Each row is a point on a tangle of strands that fork and nearly touch. The rows are in no order.
(in the rows, 128 means zero)
Points whose rows are less than 96.9 apart are linked; no others are.
dati: [160 162  83 141 129 159 102  91 119 129 138 109 141 140 148 191 127 162
  55 167]
suta: [101 138 160 140 131 120 139 121  90 148 122 139 138 172  75  62 164 107
 200 140]
zesu: [122 104  85  95  80  88 113 135 149 155 105 106 143  91 223 107  86 150
  98 108]
mak: [125 121 134 141  99 185 128 172 153 118 120 123 106 133 121 124 130  67
 120 119]
Tumu: [145 149 150 126 158 101  76  99 144 118  59 136 170 129 110 144 125 127
  80 169]
Nok: [ 96 114 108  95 108 175  92 126 117 146 114  98 121 101 135 161 105 123
  97 119]
debug: [153 141 115 109 147  98  72 112 136 162  74 120 165 122 119 162 107 165
  70 167]
rase: [100 102 131  95 127 161 114 145 123 110 135 110  90  96 133 156  98 103
 136 109]
runi: [152 125 102 162 152 124 101  74 133 116  96 120 133 146 160 177 130 172
  64 191]
zot: [139 133  97 155 160 133 131 119 146 156 165 104 141 199 105  60 175 128
  87 133]
dum: [120  85 151  86  78 109 123 154 112 151  82 135 169  98 141 150 102 164
 187 142]
Sazip: [114 135 147 137 209 110  90 117 112 137 132 143  96 186  82 105 132 114
 152 134]
lozo: [123 175  85 149  81 164 157 142 156 114 170 101 124 116 174 171 136 148
 103 110]
gitaf: [136  93 194 106 135  99 150 131  93  86 120 161 145  73 149 137 110 133
 195 157]
lesal: [137 130  99 140 141 149 168 117 129 137 141  84  88 125 127  89 151  87
 109 138]
vele: [ 95 134 174 110 118 124 119  90  85 130  94 137 162 111  84 117 129 127
 195 140]
difab: [149 138 109 187 150 146 141  78 136 121 140 148 128 200 130 120 174 146
  84 136]
Kuzi: [116 110 114  94  76  96 140 107 119 145  67 109 169  74 173 125 125 140
  90 179]
Ref: [108 142 129 149 125 124 160 135 131 169 126 124 139 177  81  60 180 118
 149 109]
Lev: [157 175 116 172 159 143 113  60 125 125 123 147 158 153 130 153 125 176
  80  96]
Dadut: [125 163 143 157 130 136 153  82 117 132  93 153 166 127 102 108 162 130
 102 112]
monog: [112 116 139 121 188 142 128 146  84 149 154 156  97 175  81  92 137 109
 147 136]
palar: [140 174 140 171 163 135 103  81 136 128  93 154 161 159  97 126 138 134
  92 101]
gagef: [132 149 114 170 157 117 143  71 131  99 123 164 139 181 149 161 156 189
  89 113]
Bibad: [151 104  83  92  86 132 103 108 112 175  90 138 167 105 184 139 108 152
  43 148]
zes: [126 172 136 157 191  90 111 125 171 140 119 128 137 208 106  80 163 119
 123 115]
lufa: [153 131 138 119 115 117 174 189 159 131 124 130 111 107  99 125 135  99
 159 129]
suk: [115  83 192 126 163 115 169 126  93 121 145 147 123  78 157 135 122 163
 175 147]
lep: [ 97 160 155 150 113 105 112  72 137 129  95 106 148 177 105  90 179  94
 144 182]
Karez: [102  96 106  97  63  83 118 160 164 154  85  96 152  90 186 134  80 149
 134 113]
Sutu: [123 108 143 164 103 122  99 160 165  74 150 147  92 140 106 125  91  94
 166  71]
gebiz: [ 91 148 152 138 129  96 101  97 119 138 114 116 140 197  85  48 174  82
 167 167]
Fori: [100 125 116  67 154  95  96 107 109 158 100 128 139  91 103 144 110 157
 106 131]
befov: [110  86 181 124 163 119 177 164 113  95 172 170  93 102 150 119 132 125
 166 133]
lozuv: [184 162 109 131 171 144 112 136 128 146 127 129 116 149  68 127 136  96
  90 168]
povat: [112 115 152 126 114 117 160 167 142 122 128 139 124 104 121 150 106 159
 195  75]
pakup: [175 122 102 169 112 160 194 118 145 108 155 119 117 147 170  86 152 100
 110  93]
viz: [120 199  97 103 153 146 102 152 118 141 191 108 106 155  90 133 177 133
  99 147]
pegeg: [129 152 128 133 114 128 175 157 150 166 109 120 128 113 101 137 146 134
 145 124]
givo: [119 148 116 127 129 193 117 154 122 150 141 125 104 155  93 130 146  90
  99 135]
dap: [154 130  88 106 117 139  93 107 119 159 111 113 166 114 147 171 111 162
  43 167]
fuga: [131 171  88 118  83 163 129 136 132 137 150 104 156 106 161 170 109 159
  91  90]
guzab: [147 151 101 121 126 151 155 117 122 123 123 124 131  91 142 158 120 126
  68 148]
Mut: [148 122 108 117 155 141 157 142 120 114 145  90  64 110 125  93 109  67
 144 121]
kigab: [133  98 168 118 153 127 189 183  97 124 160 182 118 126 104  94 153 112
 185 131]
Vabe: [155 104 109 179 112 175 187  90 104 102 135 151 118 165 145 105 168 120
 114 109]
Semo: [112 209  97  93 159 128  74 124 111 123 175 110 120 136  94 165 148 152
  95 140]
Zelu: [119 119 133  70 137  78  66  78  98 159  72 133 168 102 128 113 120 139
 101 145]
fiv: [123  72 183 176 106 101 118 168 168  85 154 162 108 130 141 157 109 152
 183 136]
Mobes: [ 92 150 145 130  77 108 114  55 125 128  90  94 160 128 132 117 162 120
 131 200]
Gadab: [153  88 146 141 130 140 114 164 143  92 162 120  81 117 158 187  79 141
 182 143]
Fune: [133 154 120 180 168 126 118 113 165 148 142 131 137 211 124  99 187 142
  95 128]
Divaz: [138 146 107 134 150 127 127  79 117 143  94 103 127  97 121 144 119 130
  84 149]
sop: [125  93 185 142 158 155 163 192 119 109 213 178 103 137 164 119 141 121
 144 135]
rit: [151 161  83 170 100 167 181 124 145 132 182  90 108 144 162 145 158 139
 117 115]
vadat: [ 91 118 109 133 107 178 106 102 129 138 117 101 132 132 144 158 140 121
  59 142]
limut: [133 165 122 133 116 124 147 174 158 113 164 126 114 106 114 143 103 130
 174  52]
Finim: [177 164 111 123 207 109  93 149 148 143 148 118 110 192  73 104 137 107
 113 153]
Zokuf: [129  82 125 110 103 116  96 170 154 104 127 105  98  97 163 180  70 138
 158 131]
Gise: [ 94 140 127 102 115 115 170 169 141 155 118 130 136  84 114 147 120 154
 148  95]
kos: [125 116 132 116 146 171 136 168 113 109 174 126  78 133 125 145  99 106
 171 101]
kivar: [128 108 186 114 118 100 159 148 107  84 125 162 121 100 113 111 125 105
 216 147]
Miz: [112 103 120 155  94 111  80 146 170  76 128 116  96 108 122 152  77 102
 134  84]
veta: [144  95 159 161 125 118 140 170 141  79 155 159  95 140 114 102 109 100
 199  84]
Sot: [136 176  83 127 157 136 111 143 135 150 203 108 126 196  91  90 181 132
  85 133]
nafev: [112 115 133 156  78 104 109 122 178  67 103 132 130  94 142 127  94  97
 107  78]
Tipu: [157 148 115 127 209  83 101 164 170 147 147 115 143 220  93  67 150 114
 118 133]
Safog: [170 148 120 137 125 104 140 189 174  92 187 135  92 129 101 129 106 123
 179  79]
Fomas: [111  88 103 121 105 123 123  46  79 112  98 160 171 130 184 133 132 172
  76 119]
rir: [134 128 153 106 139 108 175 146 109 119 104 140 115  83  94 117 125 106
 174 143]
sinir: [144  74 189 186 131 145 115 160 152  93 168 143 115 126 181 161  88 136
 165 135]
pel: [117  93 122  75  61  92 110 158 132 191  84 127 173 105 165 131  97 171
 164 116]
Kiza: [107  92 167 124 168 135 155 150  66 130 151 185 115 160 101  82 148 108
 175 145]
turuz: [166 181  91 116 137 162 153 140 124 118 167 118 112 105 117 148 150 107
  80 138]
Lur: [105 116 123 125 140 141 148 172 133 184 162 117 116 192  72  83 163 133
 174 123]
mal: [130 158 113 147 189 114 105  79 133 145 111 102 106 140 113 128 132 131
 105 150]
Bufo: [139 139 130 148 116 127 190  85 112 108  98 152 157  84 144 108 144 121
  99 107]
Teder: [135 111 119 126  98 123 169  66  86  96  97 160 174  93 175 128 122 148
  91 110]
guf: [134 158 114 138 192 131  97 106 115 148 136 104  85 155  89 140 119 136
 147 126]
gubo: [111 132 138 119  56 107 144  71 118 120  86 111 184  96 163 131 136 121
 113 187]
zat: [ 88 142 159 116  73 137 112  85 107 134  73 122 190 106 116 114 137 120
 163 121]
niku: [ 90  98 159  92 122 106 115 113  93 148  91 132 149 101 108 145 124 167
 179 145]
siv: [110  86 122  86 101 133  92 128 122 124 104 114 139  88 156 138  72 124
 161  61]
Fuzuv: [152 147 141 120 167 125  97 124 114 132  79 152 140 118  68 131 134  97
  90 172]
sak: [104 157 110  64 173 118  77 121 104 143 157 121 122 114  93 176 115 164
 100 131]
vuz: [145 105  93  81  74  94 115 118 118 183  80 127 161  96 209 106 109 132
  89 148]
Giru: [108 126 133 148  86 138 155 125 157  95 107 116 130  88 155 127 123 103
 110 110]
geku: [139 139 118 155  85 163 132 183 182 105 150 122 109 138 120 138 127  88
 130  83]
febog: [150 139 109 180  94 164 173 138 171 129 147 106 120 144 150 122 143 112
 125  86]
kanok: [ 87 107 138  91  96 133 112  96 108 148  84 115 167  88 139 116 118 134
 154  73]
kelo: [135 110 151 131 141 156 136 193 127  87 216 162  89 143 137 135 112 117
 163  97]
Tam: [146 103 126  53 121  81  88 108  77 186  79 144 160  90 133 122  97 161
 149 141]
Tos: [149  59 133 103 112  86  85 160 135 104 156 135 111  99 194 176  53 171
 155 136]
mav: [102  80 159  93 147 119 131 139  93 150 132 143 123 100 137 166 112 178
 164 153]
toki: [ 97 139 111 149 143 176 120 109 130 135 138 120 107 162 115 130 166 108
  67 146]
lig: [154  95 170 172 125 111 155 179 159  98 174 163 100 144 137 139 117 144
 203 108]
kika: [159 153  97 105 137 171 139 162 120 104 174  96  77 111 118 124 118  69
 109 127]
kote: [108 127 124 154 110 130 176 105 145 115 110  92 108  99 157  94 153  92
 133 131]

Follow the links from the first point to the second, and from the first to the third. Name the last point that the two ways share.
kivar, kika, Kuzi -> suk
lozuv, siv, Mobes -> vuz
Gadab, kivar, dum -> suk
palar, Kiza, Mobes -> vuz
Bibad, Mut, Nok -> befov
dap, siv, geku -> niku

A fork is a point with three links. Follow the links from the first point to the second and name the forks in between, in order.
Fuzuv, lufa -> dap, vuz, niku, suk
suk, Fori -> niku, vuz, dap, Fune
Teder, suk -> Fune, dap, vuz, niku
dap, pegeg -> vuz, niku, suk

Name the points in between on the shortest way along the links from the first point to the second, in order.
dap, Miz -> Bibad, vuz, zesu, Karez, pel, dum, niku, mav, suk, befov, kigab, Kiza, monog, Sazip, guf, mal, Divaz, guzab, turuz, kika, Mut, lesal, kote, Giru, nafev
pakup, pegeg -> febog, geku, mak, givo, toki, vadat, Nok, rase, kos, kelo, sop, befov, suk, gitaf, kivar, rir, lufa
Kuzi, Tipu -> vuz, Bibad, dap, debug, Tumu, Fuzuv, lozuv, Finim
Bufo, Tam -> Dadut, palar, Lev, gagef, difab, Fune, zot, Sot, viz, Semo, sak, Fori, Zelu
